The views of a scene show one set of named points, each view turned or mirrored, and shifted as a whole, with a little noise and some points left out.
In the rows, zero is written as 128.

Scene 1
View 1
<210>: [106  74  72 100  50 140  84  79  94 100 135  55 173 124  95  79 149  70
 154 149  67 172 156 121 135 123 184  98 107 125 137 160 161  55 156 122
  82 118  94 126 133 148 171 150  94 131 124 170 131 140 150  88 117 171
 189 156 112 249 145 171 155 107 132 195 161 148  99  91  76 217]
<155>: [157 128 105 107  95 131  83 126 113 127 124 112 142 110 102  95 124 141
 136 132 107 130 150 126 125 142 157 110 147 124 124 158 131 100 139 118
  96 111  77 111 115 134 143 172 138 131  99 118 142 116 149 131 148 191
 167 134 118 162 124 147 128 120 121 166 169 115 118 131 115 174]
<215>: [195 127  62 106 121 133  73 115 109 123 141 112 154 124  88  99 136 164
 111 171 109 172 127  77 166 163 176 101 138 130  95 149 127 132 147 117
  97  88  32 120  89 123 170 167 163 116  51  96 180  67 147 126 138 191
 231 117 101 137 148 116 103  86 119 172 145 132 139 165 138 165]
<191>: [148 113  83 104  92 127  76 116 115 133 124  92 153 129 100  96 135 120
 122 156  85 155 139 104 141 149 179 106 132 130 121 148 137  96 142 108
  85 105  74 124 112 137 146 168 134 125  93 121 150 107 163 129 149 183
 191 129 107 177 144 139 137 102 139 172 159 133 119 111 115 187]
<234>: [125 133 104 123 106 145  89  97 103 139 107  93 142 129 137 117 114 126
 162 116  79  98 185 133 146 150 175 130 117 123 144 141 142  99 131 145
 111 136  98 139 119 144 155 135 138 122  99 167 138 155 130 128 126 176
 150 138 119 155 135 116 126  82 101 163 173 140  89 118 100 184]
<98>: [151 136 109 112 108 138  87 116 107 135 111 111 143 116 122 106 118 146
 144 128 100 110 159 122 137 147 160 122 142 127 128 152 134 106 132 130
 104 122  82 125 111 134 147 159 143 124  89 132 146 128 140 137 146 184
 162 132 118 149 131 130 120 100 111 159 170 123 112 134 116 172]
<88>: [147 137 114 123 127 121  75 139 128 173 127 121 131 132 123 149 126 156
 118 162 108 109 135 113 149 159 182 112 163 151 124 126 107 111 140  97
  96 101  66 128  89 150 112 167 159 122  95 106 153 116 178 149 170 160
 166 124 115 122 140 104 144 119 156 155 159 113 137  98 118 142]
<46>: [140 116 120 108  83 128  81 130 120 134 150 118 140  86 117 122 131 127
 161 134 139 108 148 166 103 119 150  99 185 151 143 157 119  84 151 107
  94 110  76  90 111 145 125 172 119 149 131 123 121 133 155 107 159 165
 135 149 129 182 110 163 160 162 143 174 173 110 136 107 100 143]
<76>: [162 170 121 115 116 139 100 130 104 129  80 121 133 107 126  84 101 158
 151  81  94  87 180 134 128 156 142 148 130 105 133 160 136 116 116 144
 117 141 106 126 129 124 155 162 154 127  87 132 135 145 114 162 151 211
 132 133 129 130 113 132  96  86  78 142 185 117  95 164 134 189]
<15>: [171 144 104 118 124 124  74 136 123 151 127 125 136 120 115 123 124 162
 123 149 117 121 141 112 145 159 169 109 161 140 117 141 113 123 138 113
  98 103  59 118  95 135 129 171 158 126  84 101 156 102 162 144 162 176
 176 123 116 123 134 115 129 112 136 159 159 112 138 131 127 148]
<81>: [105 168 138 157 161 139  87 109 113 210 112 119 112 147 184 198  98 166
 162 122  90  31 193 141 169 173 188 146 139 153 150 104 107 127 127 147
 130 144  89 158  82 156 117 118 174 113  89 167 147 171 142 150 148 124
 122 120 126  68 143  48 134  89 128 143 173 140  99  94 105 117]
<54>: [126 120 137 129 115 120  68 137 136 179 168 134 126  99 135 181 128 144
 153 161 157  82 143 174 118 128 160  89 200 179 143 131  95  89 155  99
  99 101  58  92  77 158  91 163 134 146 128 122 128 139 177 106 169 119
 127 139 129 142 122 121 179 174 175 171 163 111 151  78  94  92]
<205>: [137 134 114 111  91 139  93 104 103 110 126 114 138  86 122  99 113 135
 177  97 124  96 183 166 114 122 140 121 146 126 147 166 138  95 138 150
 115 135  95 102 123 130 166 152 121 143 113 155 117 156 112 112 126 183
 127 152 130 178 111 155 121 120  89 169 183 122 104 142 104 169]
<204>: [166 136 122 109 102 124  82 135 122 119 140 140 133  75 109 110 122 154
 159 120 154 100 152 162 104 125 133 105 185 141 133 168 117 107 141 122
 106 109  68  80 105 129 136 175 134 146 108 110 125 123 135 120 156 180
 135 142 129 155 100 157 132 145 117 165 172 101 141 147 120 139]
View 2
<234>: [129 184  91 164 131 131 157 140  84 136  67 143 141 114 110 136 143  98
 117 141 144 189 122  89 115 131 134 139  95 138 149 150 139 139 118 121
 114 109 125 160 126 161 126 118 145 107  81 114 124 165 123 148  88  76
 150  83 120  87 115  93 126 131 126  87 167 114  92 159 100 120]
<98>: [136 171  81 150 153 140 158 157 101 144  94 129 115 129 133 123 130  98
 117 143 136 174 124 103 104 132 135 156 108 147 153 159 136 140  94 134
 111 130 119 162 153 161 124  97 129 118  84 124 107 149 127 160 118  97
 126  95 107  81 108 113 125 126 122 109 156 129  89 155  88 107]
<205>: [119 200  79 155 122 132 143 146  89 149  46 107 104  93 122 112 129  73
  82 146 160 182 136 113 110 151 141 145 105 124 153 159 149 164 112  94
 110 117 120 154 150 183 145  91 162 132  60 119  97 150 150 162 107  66
 125 101 113  84  96 119 148 118 158 101 174 148  81 153  71 109]
<15>: [140 153  81 130 181 144 159 164 128 143 121 127 103 129 151 128 128 106
 142 144 117 151 134  97  93 134 123 178 131 154 160 163 138 120  88 159
 106 146 112 168 165 152 119  74 107 109 110 116 109 130 110 168 150 129
 107 120 104  87 125 131 137 117 110 136 154 130 103 150  88 110]
<155>: [133 160 101 131 160 141 156 170 106 149  98 116  92 124 145 128 125  98
 106 152 129 167 123 114 110 128 131 174 121 143 165 168 135 128  76 144
 111 139 121 168 154 159 126  84 120 130  81 114 101 137 135 152 139 105
 111 104 112  81 114 131 130 109 131 122 155 139  92 151  81 103]
<191>: [140 144 108 122 157 133 178 182  97 137 109 124  95 134 162 153 140  96
 106 162 135 169 113  95 117 103 143 177 101 145 172 171 123 135  65 157
 106 140 127 178 144 144 107 123 116 113  83 109 124 145 121 127 119 107
 117 107 116  89 113 100  87 121 120 120 147 129  87 147  79  98]
<76>: [140 174  64 172 155 151 144 132  87 155  81 139 117 156 105  97 111 105
 116 143 128 202 120 135  97 151 129 140 114 145 123 155 137 134  91 102
 132 111 112 142 150 168 131  76 128 128  69 140  84 168 140 180 109  64
 142  53  96  61  87 130 163 133 125 104 162 120  90 180  99 116]
<210>: [124 169 135 124 106 112 183 183  59 124  59 105  95  82 158 174 154  73
  58 172 179 184 103  89 134  92 164 161  61 118 192 174 125 172  78 136
 100 123 140 188 126 153 115 177 167 126  49  99 143 150 134  94  82  69
 125 120 132  96 100  69  49 116 153  94 156 137  61 131  63  85]
<54>: [ 90 196 111 130 145 123 145 166 153 140  75  98 112  41 134 146 140  74
 112 129 118 125 155  66 114 174  95 180 146 133 186 163 155  90 131 175
  87 172 129 193 139 181 132  43 133 128 115  86 124  92 129 155 170 140
  75 171 142 113 163 149 175  72 160 129 177 160 127 115  90 131]
<46>: [103 189 108 126 136 131 146 171 118 146  64  87  78  66 147 131 128  73
  75 151 143 159 137 102 114 151 125 173 126 124 183 174 147 128  99 136
  98 154 126 183 152 175 141  69 144 148  77  96 107 111 142 146 150 100
  87 142 125  96 124 143 146  85 169 122 168 167 102 133  63 108]
<88>: [128 155  99 130 175 138 161 163 130 143 118 136 120 118 142 149 133 110
 146 138 106 146 132  80 104 137 107 176 138 154 165 164 136  90  99 178
 105 155 120 177 144 150 106  75 101 109 117 105 119 124 108 153 152 137
 106 125 124  96 146 131 140 102 111 131 160 127 119 141 105 119]
<81>: [116 201  79 188 160 125 135 112 131 130  80 178 203  94  65 143 146 113
 185 106  99 163 146  45 100 175  77 128 133 159 133 127 149  77 179 156
 113 117 129 168 113 167 110  61 129  83 137 105 130 149  98 175 109 120
 155 101 142  95 169 108 196 121 110  87 183  96 136 149 146 160]
View 3
<234>: [162 135 129 112 129 149 146 147 134 155 124 130 100 165 168 146 138 165
 142 133 126 149 119  91  90 149 105 134 142 128 121 166 107 127 123 132
  88 116 126 123 143 119  95 157 136 116 127 177 108 100 208 138 133 133
 126 142 139 143 172 135 104  99  95 159 130 126  72  78 135 133]
<215>: [106 178  67 116 131 152 100 164 117 122 127 189 170  87 131 111 163 163
 152  83 191  87 139 195  85 112 113 150 104 126 102 161 129 145 174 118
 127 144 159 137 119  91 120 200 125 118  88 156 139 144 158 130 142 114
 172 145 144 149 180 101 118  93 138 173 130 126  92 130 117 112]
<76>: [157 140 131 139 123 160 134 169 124 136 144 161  92 132 195 141 141 163
 148 144 109 155 119  82  99 110 111 138 127 161 119 156 125 137 140 140
  84 128 153 124 140 100 110 157 125  77 107 154  96 110 202 128  95 120
 110  98 181 133 168 135  95 110 117 126 154  85  66  96 132 186]
<54>: [133 113 116  85 163 125 150  93 170 151 139 122 123 140  80 180 136  89
 139 109 149 111  44 119 109  87 113 128 175 140 134 131 117 101  82  77
 107  97 152  98 115 178 176  44  91 186 133 135 114 134 124 140 105 137
 118 152 116 147 151  66 109 104 111 204 146  97 117 136 139 120]
<15>: [133 157 102 117 132 138 118 149 127 131 125 166 144 108 138 139 161 132
 143 108 158 102 107 154 105  94 117 146 136 150 124 148 132 132 149  99
 113 116 158 121 123 118 127 127 117 132 107 143 133 137 151 138 110 122
 140 130 144 135 166 109 112 115 123 176 151 100  95 135 130 124]
<210>: [150 140 113  84 152 119 133 122 157 160 135 128 145 170  88 142 205 212
 143 123 133 155 108 125  35 158 110 100 143  88 162 170  76 117  84 166
 106 127 104 126  89 116 110 215 139 107 147 228  88  92 238 172 161 109
 141 165  76 165 165  95 120  55  88 167 107 143 105  51  98  90]
<155>: [144 151 115 111 138 129 124 148 137 132 138 162 137 118 125 138 177 151
 143 118 139 128  96 129  87  90 115 126 138 143 142 147 118 130 126 124
 107 117 150 121 101 116 129 142 114 115 118 162 108 125 177 146 109 112
 129 123 138 139 162 100 109 101 117 163 138  95  98 113 119 136]
<81>: [171 121 152 114 126 153 174 150 125 170  99 100  68 163 201 174  72  93
 131 135 142 113 101  94 151 146 100 165 165 147 102 159 136 112 147  68
  74  87 125 112 190 156  83  52 131 178 117 121 148 121 161 115 118 158
 124 146 157 131 175 160 103 140  83 194 147 145  58 107 172 129]
<204>: [126 125  97 106 156 143 124 119 162 123 169 163 127 117 115 147 157 135
 158 111 132 141  76  98  89  81 112 127 136 145 125 142 121 125 100 126
 106 131 165 113 111 140 175 123  92 118 113 146  83 123 160 133  95 119
 111 118 156 142 150  68 103  82 133 156 148  71 112 123 124 171]
<46>: [137 120 112  91 160 128 132 105 172 139 158 142 132 136  85 161 172 138
 150 117 132 141  63  99  79  88 115 115 154 136 145 139 109 115  79 124
 106 120 152 111  99 150 171 112  94 134 129 160  89 119 165 149 104 119
 116 135 121 148 146  62 109  83 120 169 138  83 121 113 120 143]
<88>: [147 152 124 110 136 120 128 147 129 144 114 148 139 122 129 149 155 118
 132 111 156  97  91 157 111  98 121 139 154 147 134 144 129 120 142  83
 109 100 150 122 120 129 118  94 119 155 118 142 140 138 150 141 110 127
 138 138 130 133 168 112 111 128 108 190 142 112  97 134 131 102]
<98>: [151 147 120 120 129 144 129 158 128 143 133 151 120 137 159 137 154 163
 143 124 138 135 117 119  88 123 109 135 130 137 129 163 115 132 137 130
  98 122 140 126 128 107 104 164 130 107 117 171 109 115 196 137 122 118
 129 133 143 142 173 125 107  99 109 157 138 109  78  94 121 141]
View 4
<205>: [103 154 140 175 106  98 138  93 122 180 132  99 104 108 106  93 135 117
  80 127 134 160 120 170 125 151  95 150 200 123 151 128 119 120 106 111
 163 117 130  89 129 142 131 104 126 194 202 123 127  88 132 207 175 112
 172  85 173 123 137  97 112 163  83 125 150  95 113 157 128  94]
<88>: [114 169 113 126 119 117 118 109  98 138 112 135 141 141 141 111 155 118
 140 107 154 151 109 136 122  99  71 128 139 136 145 127 160  93 159 125
 127 132  84 138 126 129 123 110 122 133 109 122 182 126 123 155 139  78
 108 127 138 101 132 121 139 128  83 126  86 130 122 133 151 144]
<155>: [109 158 123 162 119 124 138 106 104 149 124 130 121 132 125  99 145 117
 115 122 148 164 134 161 136 104  87 129 166 137 143 140 149 102 146 120
 144 112  86 127 142 138 121 123 122 158 165 123 163 109 121 191 160  78
 125 109 164 105 131 111 116 131  83 124 128 108 116 165 152 114]
<76>: [103 152 144 133  84 149 149 116 119 139  92 117 125 114 100  71 136 136
  95 118 133 142 136 163 164 139 108 125 212 113 150 155 131 108 122 114
 148 126 117 107 133 140 148 111 117 202 174  99 175 143 154 208 200  91
 169 103 149 101 125  87  92 146  96 124 122 120 103 158 181 107]
<210>: [120 162 158 223 104  98 165  72 129 155 197  77 122 145 154 175 114  95
  80 157 146 198 150 159  95 103 112 163 188 169 150  89 142 111 108  94
 196 109  81 105 125 129 102 126 120 153 188 170 136  23 116 162 147  87
  88 105 201 153 157 136 114 146  90  77 208  79 140 199 118  68]
<46>: [106 151 100 176 159  72 113  92 101 188 142 128 103 125 125 104 166 104
 109 121 152 170 106 168 112 116  61 144 134 139 142 129 135 119 135 126
 153 112 104 119 145 136 104 115 137 155 178 129 122  82 102 207 134  96
 149  98 176 116 131 112 134 151  63 145 126  97 115 148 109 119]
<191>: [121 173 139 169 104 138 150  99 109 143 150 115 131 147 146 133 131 116
 121 128 144 185 148 159 126  86 101 140 171 154 141 122 165  95 148 109
 150 109  74 137 132 136 120 127 119 139 155 141 173  90 124 169 153  67
  94 118 163 119 139 130 118 119  91  98 147 105 133 181 153 103]
<215>: [127 231 157 134  64 174 126 121  98 175 134 105 137 141 144  85 113 121
 157 119 140 192 165 165 142  85 100 124 184 135 126 141 199  90 177  98
 113  75  76 141 126 179 170 131 101 116 147 141 199 122 128 174 152  65
  84 126 130 103 120 135 122  92 101 103 126  96 147 150 179  96]
<234>: [116 153 158 151  76 118 153  98 131 133 121  86 134 131 126 131 124 123
  83 126 137 151 118 143 122 135 112 146 216 131 157 103 132 105 106 107
 166 145 114  95 108 127 131  98 115 177 152 131 162 102 152 160 177 111
 135 108 155 126 157 109 116 157  98  96 140 122 115 154 152 106]
<15>: [117 181 125 130 106 134 124 118  95 151 111 128 129 136 132  88 146 120
 139 108 144 165 125 155 139 101  79 125 166 131 136 140 165  95 164 119
 124 109  86 135 135 141 141 117 118 139 137 121 180 132 125 180 149  73
 119 121 140 100 124 114 126 119  83 126 100 120 124 141 161 129]
<204>: [102 162 105 161 141  99 117 102 100 195 122 132 103 118 114  68 152 110
 117 112 151 165 118 174 129 127  71 134 151 120 138 154 137 118 144 120
 136  99 112 117 152 152 133 114 128 167 188 115 134 111 112 225 153  94
 165  95 167 107 122 104 124 147  69 154 117  94 113 142 129 112]
<98>: [112 168 141 149  92 130 144 108 116 149 122 111 127 125 123 102 133 122
 109 120 138 158 129 153 136 121 100 135 191 131 146 127 148 104 127 111
 150 119 103 118 130 140 137 111 115 165 156 123 168 113 139 182 167  90
 131 109 154 112 137 111 114 137  90 110 130 108 119 156 155 114]
<81>: [113 151 129  84  75  91 122 105 122 111  76 104 156 132 125 120 151 130
 110 101 143 101  55 101 117 162  75 142 193 102 160  91 128  85 108 122
 136 185 124  93  81 109 149  67 119 166  74 105 177 153 168 114 163 132
 152 122 107 109 164  98 145 173  89 121  55 178  97  84 154 162]
View 5
<155>: [ 99  98 178 140 154 111 148  82 129 106 127 164 122 132 123 191 117 145
 113 113 159 166 130 152  85 168 120 110 143 187 119 134 119 110 156 127
 142 189 153 118 119  95 116 160 112 121 157 112 111 109 147 149  85 147
 144 116 100  90 108 154 104 132 157 111 122 120 150 123 112 125]
<215>: [101 130 174 134 105 177 162 133 155 105 152 141 143 122 113 187 144 162
 152  63 199 182 132 123  76 233  75 132 143 159 119 108 133  87 178 134
 123 196 142 125 116  97 124 146 101 137 110 131  87  96 130 133  92 138
 120 121 119  68 116 155 116 147 223 117 135 131 140 101  60 141]
<54>: [ 53 102 196 195 175  92 153  62  85 159 100 204 151 157 153 166 119 155
  85 112 173 180 115 138  81 123 151 127 141 187  83 183 114 134 128 104
 198 180 181  95 139 174  80 156 151  68 176 118 126 130 134 161  72 145
 150  91  80 124 155 155 112 194 105  90 174  76 149 104  92 112]
<46>: [ 73 107 192 157 179  81 155  51 128 124 118 168 125 157 137 196 116 155
  96 127 160 185 122 149  74 135 135 103 153 196 106 162 114 131 127 116
 180 202 160  97 124 150  92 179 116  96 178  96  98 124 154 185  66 160
 146  91  85  93 133 152 111 147 115  96 137 105 147 124 117 118]
<234>: [137 113 158 132 133  83 165 105 114 119 141 137 124  92 109 156 129 135
 132 148 154 154 115 156 122 148 147  88 118 199 113 130 114 131 165 121
 123 159 153 116 121 120 118 154  68 130 180 149 105 112 158 140  57 146
 136  98  85 131  86 162 106 107 153 107  98 117 153 108 116 125]
<210>: [113 150 181 114 148  88 164 116 158 111 212  95 139 115 103 167 125 154
 118 170 166 200 108 172  84 136 150  65 105 234 153 129 112 126 138 116
 142 156 143 109 108 152 120 183  44 120 204 130  46 123 202 180  22 171
 126  80  66  35  73 195  94  82 146 108  82 131 148 102 102 131]
<191>: [106 117 184 135 137 134 149 113 134 112 162 147 143 126 118 177 123 149
 120 120 169 176 121 153  80 177 131 105 120 195 133 127 119  98 164 120
 131 168 146 120 121 104 123 154 100 124 160 127  95 110 159 145  74 149
 128 114  96  51  87 170  95 122 166 114 113 127 149 104  92 133]
<15>: [ 97  97 172 160 137 140 153  97 117 120 115 175 139 132 131 182 129 148
 126  89 172 164 129 137  88 189 118 131 148 167 103 133 124 104 167 124
 141 187 154 118 126 100 113 143 133 118 135 124 124 106 125 133  96 139
 133 122 112 105 121 148 109 157 179 110 145 113 148 110  87 124]
<76>: [147  77 143 123 136  81 154  62 131  97  95 155  80  97 108 193 123 128
 136 126 136 132 134 149 128 170 119 104 160 179 104 119 117 132 177 138
 105 207 142 116 117  73 127 155  83 156 159 128 129 106 133 134  84 140
 147 124 108 171  93 131 118  99 165 117  95 124 155 142 148 120]
<204>: [ 79  91 184 146 167  97 150  53 134 111  97 178 108 153 133 218 120 151
 109 101 160 171 133 136  73 163 110 117 169 178 103 152 120 121 140 129
 167 223 158 104 118 121  98 170 126 108 151  92 111 120 134 170  88 148
 150 105 103 110 145 137 119 150 139 100 137 109 142 135 120 117]
<205>: [121 111 156 130 153  56 162  53 145 106 114 136  86 117 110 191 128 143
 132 144 149 166 128 141 111 142 123  87 158 195 103 135 119 149 136 129
 144 209 154 101 117 139 102 182  65 135 181 116  88 120 157 168  55 157
 148  92  89 153 116 141 126 110 139  98 100 120 149 140 143 114]

Which points are out of place in each view (at most two, in the order of its rows)? Write - if all are in place.
view 1 => <155>
view 2 => -
view 3 => <98>
view 4 => <76>
view 5 => <234>, <204>
